Points on a hilly landscape, in no order, each with its height.
A climber steps from a point to the highest of its 2 nearest points, and stops where none of them is higher. Distance is the straight distance between rows; heights are no part of it.
Q_912: [125 171 138 120 145 137 108 127 167 113 117 120 123 112 138 147 126 121
 119  97 100 158 106]  h=559
Q_601: [130  98 117 100  98 176 157 105  98 160 105 144  41 100 158 206  99 128
 131 147 124 145 137]  h=435
Q_29: [139  89 123  67  96 133 128 118  60 118 142 176  81  91 143 166 145 179
 171 184 135 126 180]  h=275
Q_308: [170 145  95  83 115 140  84 144  94  80 178 150 139 113 135 126 129 162
 191 141 139 151 185]  h=51
Q_926: [158 149 103 142 143 169 122 129 121 120 123  91 194 128  96  86 111  98
 139 127 162 134 109]  h=445
Q_983: [119 128 112 104  89 104 141 103 117 151 104 154 121 107 144 106 116 114
 130 153 138 132 170]  h=513
Q_173: [137 141 117 152 159  67 122 139 182 128  96 114 183 125 122  93  88 132
 100  65  95 134 116]  h=465
Q_89: [145  89 166 174  89 109 161 149 111 137 106  77 136 117  55 146 172 132
  81 137 177 118  88]  h=449
Q_994: [142 104 143 161  91 125 172 116 114 153  91 101 112 100  94 130 151 112
  95 155 181 118 114]  h=450
Q_981: [125 166  97  87  83  99 105  88 141 120 110 159 138 102 158  89  86 122
 154 139 155 164 163]  h=531
Q_582: [ 86  91 137 149 128 116 129 126 148 138 146 111  82 161  94 180 153 107
 103 120 102 106  97]  h=397
Q_527: [110 141 119 124 144  56 115 128 177 125 111 140 151 121 136  87 119 118
 101  91  74 124 144]  h=474
Q_906: [146 153 100 107 127 193 134 142 129 123 120 122 125 141 158 137  63 137
 150 117 112 154 115]  h=696
Q_132: [126  97 166 157 191  86 128 155 130 111 144  96 118 121  86 184 190 153
  90  65  89 116 117]  h=683
Q_880: [180 149 127  96 172 127 100 169 103 111 138 131  95 114 129 161 132 186
 147  64  95 167 185]  h=22
Q_136: [101  64 119 164 136 144 169 134 153 183  92  98 118 167 112 127  84 100
 118 160 121  75 133]  h=370
Q_437: [173 159  84 105 135 131  88 146 111  86 152 130 177 122 135  89 130 141
 181 121 154 143 178]  h=65
Q_470: [114 127  87 110 104 164 130  78 108 123 151 121 134 114 151 106 140  92
 175 195 171 123 137]  h=319
Q_714: [121 173 127  99 125 140  67  86 130  74 157 142 136  95 144 135 159 120
 159 129 155 181 128]  h=463
Q_786: [114 171 127  93 139 174  53  86 145  87 175 140 111 131 164 169 120 130
 172 115 132 169 112]  h=620
Q_331: [113 108 150 169 141  82 128 132 179 120 108  86 126 100  92 164 143 124
  76  58  96 140 100]  h=486
Q_254: [120 132 142 131 180 124 117 145 161 119 126 120 124 141 119 144 126 123
 117  87  78 120 125]  h=609
Q_701: [119  83 127 122 124 176 160 114 114 181 119 156  54 144 161 187  98 127
 136 168 101 124 149]  h=506
Q_735: [141 172 125 134 143 110  97 114 158  96 121 119 173 101 119  71 151 111
 131 112 149 149 123]  h=451
Q_947: [126 124 127 110 116 104 127 157  81 108 161 149 179 119 157  64 161 128
 139 192 181  98 168]  h=110
Q_298: [168 144 124  98 163 137  90 170  93  93 165 144 130 114 135 142 151 171
 169 115 108 150 179]  h=34
Q_463: [ 82 153 127 119 108 132  99  65 130 133 157 145  88 129 125 145 158  95
 118 147 142 133  89]  h=446
Q_38: [167 146 110 130 126 199 128 135 117 128 126  99 152 134 111 126  88 107
 137 106 147 144 104]  h=532
Q_227: [104 118 130 125 141  95 126 161 126 136 136 167 140 157 131 117 140 128
 148 140  72 100 178]  h=471
Q_424: [124 104 107 147 100 157 164  89 122 175  82 107 115 110 122 114 115  91
 124 171 173 118 135]  h=487
Q_69: [158 108 156 158 119  87 144 156 119 123 119 107 140  93  80 146 186 134
  77  99 144 131 123]  h=511
Q_970: [ 98 115 121 132 115 132 138  91 100 132 142 129 128 119 149 110 174  97
 146 205 174  90 123]  h=352
Q_840: [175 146 114 104 166  56 113 162 115 138 108 179 131 142 145 114  85 155
 135  74 111 152 183]  h=473
Q_368: [ 64 123 142  97 125  71 115 135 137 159 131 193 132 145 154 121 136 129
 146 168  77  94 189]  h=481
Q_246: [108 166 118 117 163 122  75 117 139  85 181 130 183 140 142  92 173 107
 173 158 136 119 126]  h=94
Q_242: [129 166  95 123  96 130 124  94 156 127  98 140 156 125 155  64  84 111
 137 136 164 157 131]  h=551
Q_198: [117  95 128 155 129 106 164 154 112 151 123 118 158 148 112 104 154 114
 125 170 141  74 147]  h=341
Q_946: [114 116 122 125 133 201 152 124 124 159 139 137  75 178 152 182  69 129
 132 137 108 120 108]  h=610
Q_373: [154 164 117 124 158 152 131 156 183 116  96 112 177 139 149 114  73 152
 134  78 116 141  98]  h=426
Q_32: [171 127 111 116  65 157 149  76  77 108 130 114  91  59 105 124 146 126
 138 157 196 171 120]  h=313
Q_607: [110  78 140 156 123 124 153 144  86 120 133 126 136 155 144 115 178 123
 124 201 168  60 129]  h=317
Q_898: [147 144 149 133  88 113 175 142 151 170  67 129  91 105 137 144  70 167
  69  69 120 175 104]  h=477
Q_365: [ 99  90 154 168 176 106 114 126 158 114 154  81 111 137  94 190 162 128
 101  49  81 120  82]  h=561
Q_124: [171 177 113 119 103 180 111 115 155  86 105 111 149 107 156 102  82 139
 145  86 153 182 103]  h=662
Q_529: [ 72 132 136 105 104 139  92  67  91 150 174 148  88 136 144 154 186 118
 141 179 162  99  98]  h=400
Q_317: [122 105 135 146 164 169 126 152 116 143 160 137 148 202  99 121 127 126
 155 144  85  97 146]  h=145
Q_900: [100 169 166  99 162  69  83 100 189  85 107 149 126  88 154 134 140 155
 120  67  98 165 144]  h=493
Q_541: [143 153 111 122 157 156  93 146 104  92 162 124 171 146 130 105 155 118
 178 142 129 131 145]  h=80
Q_652: [138 114 118  83  86 154 132 105  85 122 126 150  83  87 140 169 128 133
 150 162 143 142 150]  h=348
Q_183: [157 151 109 129  99 184 128 106  76 108 142  97 123 103  91 126 155 113
 144 145 192 145 102]  h=236
Q_639: [183 144 101 118 129  85 124 144  97 125 113 140 140 120 118  89 103 153
 130  84 142 159 165]  h=459
Q_609: [ 75  89 123 169 105  99 163  97 175 157 102  96 125 131 102 121 131  80
  81 145 132 100 103]  h=456
Q_116: [102 149 135 109 131 107 101 130 107  95 181 155 173 127 163  92 176 115
 152 192 147 114 142]  h=103
Q_722: [141 164 107  84 123 163  85 122 155  91 131 150 121 126 180 156  79 145
 161 115 111 166 132]  h=558
Q_171: [121 142 109 142  96 160 160  86 153 152  91 108 141 120 145  81  79  90
 121 153 173 127 106]  h=521
Q_544: [134  81 152 157 128 122 157 187  86 140 126 103  91 169  86 189 177 152
 114 150 129  90 113]  h=274
Q_543: [162  70 133 101 119 149 147 158  40 113 162 161 135 143 156 105 143 164
 176 199 139  93 192]  h=165
Q_540: [166  94 124 115 134 151 156 181  58 143 149 154 135 164 123 118 137 169
 166 154  99 108 196]  h=136
Q_600: [160  99 158 134 144  97 143 203  71 127 149 163 151 152 137 108 170 172
 137 157 107  84 176]  h=123
Q_302: [105 124 122 157 112 150 165 100 162 155 100  84 143 128 104 103  87  82
  95 129 141 114  85]  h=485
Q_645: [130 143 113 143 146 113 162 154 187 149  92 121 168 156 142 102  53 134
 107  96  94 118 104]  h=447
Q_181: [111 163 137 131 134  58 107 101 182 112 113 131 148  87 126  73 146 115
 106 103 124 150 128]  h=467
Q_135: [ 51  91 128 158 112 100 136  96 160 140 138 109 106 160 116 151 159  93
 104 144 116  87  75]  h=431
Q_572: [119 142 131 119  62 134 135  64 104 130 118 129 105  74 121 104 159 103
 135 170 188 158 126]  h=367
Q_800: [122  78 134 149 150 176 138 147  97 156 161 134 100 211  95 162 143 145
 140 146 107  88 123]  h=171
Q_731: [ 85 109 128 102 105 108 147  95 137 179  96 168  91 108 166 138 100 118
 128 166 114 114 161]  h=499
Q_614: [151 142 127 156 139 184 112 123  80 127 171  94 137 141  84 138 170 118
 127 127 189 125  63]  h=166
Q_384: [138 173 127 112  87 122  95  97 117 102 139 133 128  71 121 104 162 124
 139 139 163 181 136]  h=405
Q_766: [169 163 147 137 119 132 144 137 150 139  94 112 128  94 123 124  77 154
  96  64 121 174  92]  h=503
Q_763: [110  86 119 155 126  98 159 153 139 173 110 109 138 148 105 110 106 114
 108 130 116  77 151]  h=355
Q_366: [148  77 152  91 102 133 126 157  36  96 174 188 115 110 165 141 162 175
 159 205 131 101 176]  h=207
Q_697: [172 164 111 132  97 175 158 128 150 126  86  99 155 109 141  99  54 144
 118  90 157 181  85]  h=563
Q_778: [144 167 150 110 179  48  94 127 159 103 117 150 145 100 136  96 154 158
 131  63 116 141 175]  h=484
Q_984: [146 147 132 138 194 191 107 154 152 118 137  98 166 163 129 136  86 128
 143  86 106 133  86]  h=371
Q_977: [ 77  84 138 116 120  68 149 127 143 178 106 173  88 147 147 131 128 120
 122 158  89  80 181]  h=488
Q_165: [136 137 121 127 148 227 124 126 113 143 153 113 100 172 124 180  80 129
 131 116 116 130  72]  h=448
Q_353: [159 112 144 136 136  91 133 193  81 104 156 147 177 123 141  78 174 142
 118 160 158  95 160]  h=116
Q_474: [144 147 121 139 114 122 134 130 107 122 127 113 168 103 105  73 156 100
 124 149 174 132 133]  h=423
Q_539: [131 187 102 118  92 149 124 106 185 104 100 133 158 132 187  86  76 130
 141 106 152 163  95]  h=580
Q_59: [131 102 144 175 102  80 165 138 172 146  84 103 132 113  88 133  96 120
  67  78 101 150 110]  h=461
Q_810: [ 80 145 152 135 103 102 119  80 173 124 129 132  92 101 121 148 151  99
  93 120 117 152  78]  h=483
Q_682: [101 137 126 150 150 170 146 118 165 138 123  95 141 157 125 135  80  97
 110 117 117 113  64]  h=436
Q_523: [110 133 140 144 100  93 170 133 177 154  86 140 109 115 137 131  88 136
  67  93  93 140 109]  h=464
Q_123: [ 88 172 166  96 126 102  83  91 168 111 126 147  98  99 137 158 145 122
 110 102 100 179 110]  h=515
Q_680: [ 93 109 113 149 142 160 175 125 172 166 115 106 131 169 150 130  59 107
 119 152  98  98 108]  h=393
Q_118: [142 136 127 119 169  35 116 158 148 135 121 162 142 131 131 102 131 141
 116  73  81 122 178]  h=480
Q_225: [104 119 158 133 209 130  96 140 155 111 162 141 115 177 134 146 129 133
 131  92  42 108 131]  h=560
Q_654: [127  87 144 149 131 129 150 159 114 155 111  99  82 153  72 205 151 133
  96 108 108 122 110]  h=340
Q_253: [127 146 114 145 175 204  98 131 136 138 177 105 124 191 104 147 103 116
 147 103 124 117  65]  h=330
Q_442: [150  87 170 163 152  71 141 197 115  99 138 103 126 105  93 177 214 169
  73  98 114 106 118]  h=577
Q_268: [133  80 140 146 123 145 145 137  77 154 135 129  85 165 111 176 170 144
 137 171 147  84 119]  h=217

Where does a climber stop that starts at each point below?
Q_227: Q_124
Q_298: Q_946
Q_600: Q_946
Q_529: Q_254
Q_368: Q_124
Q_183: Q_786
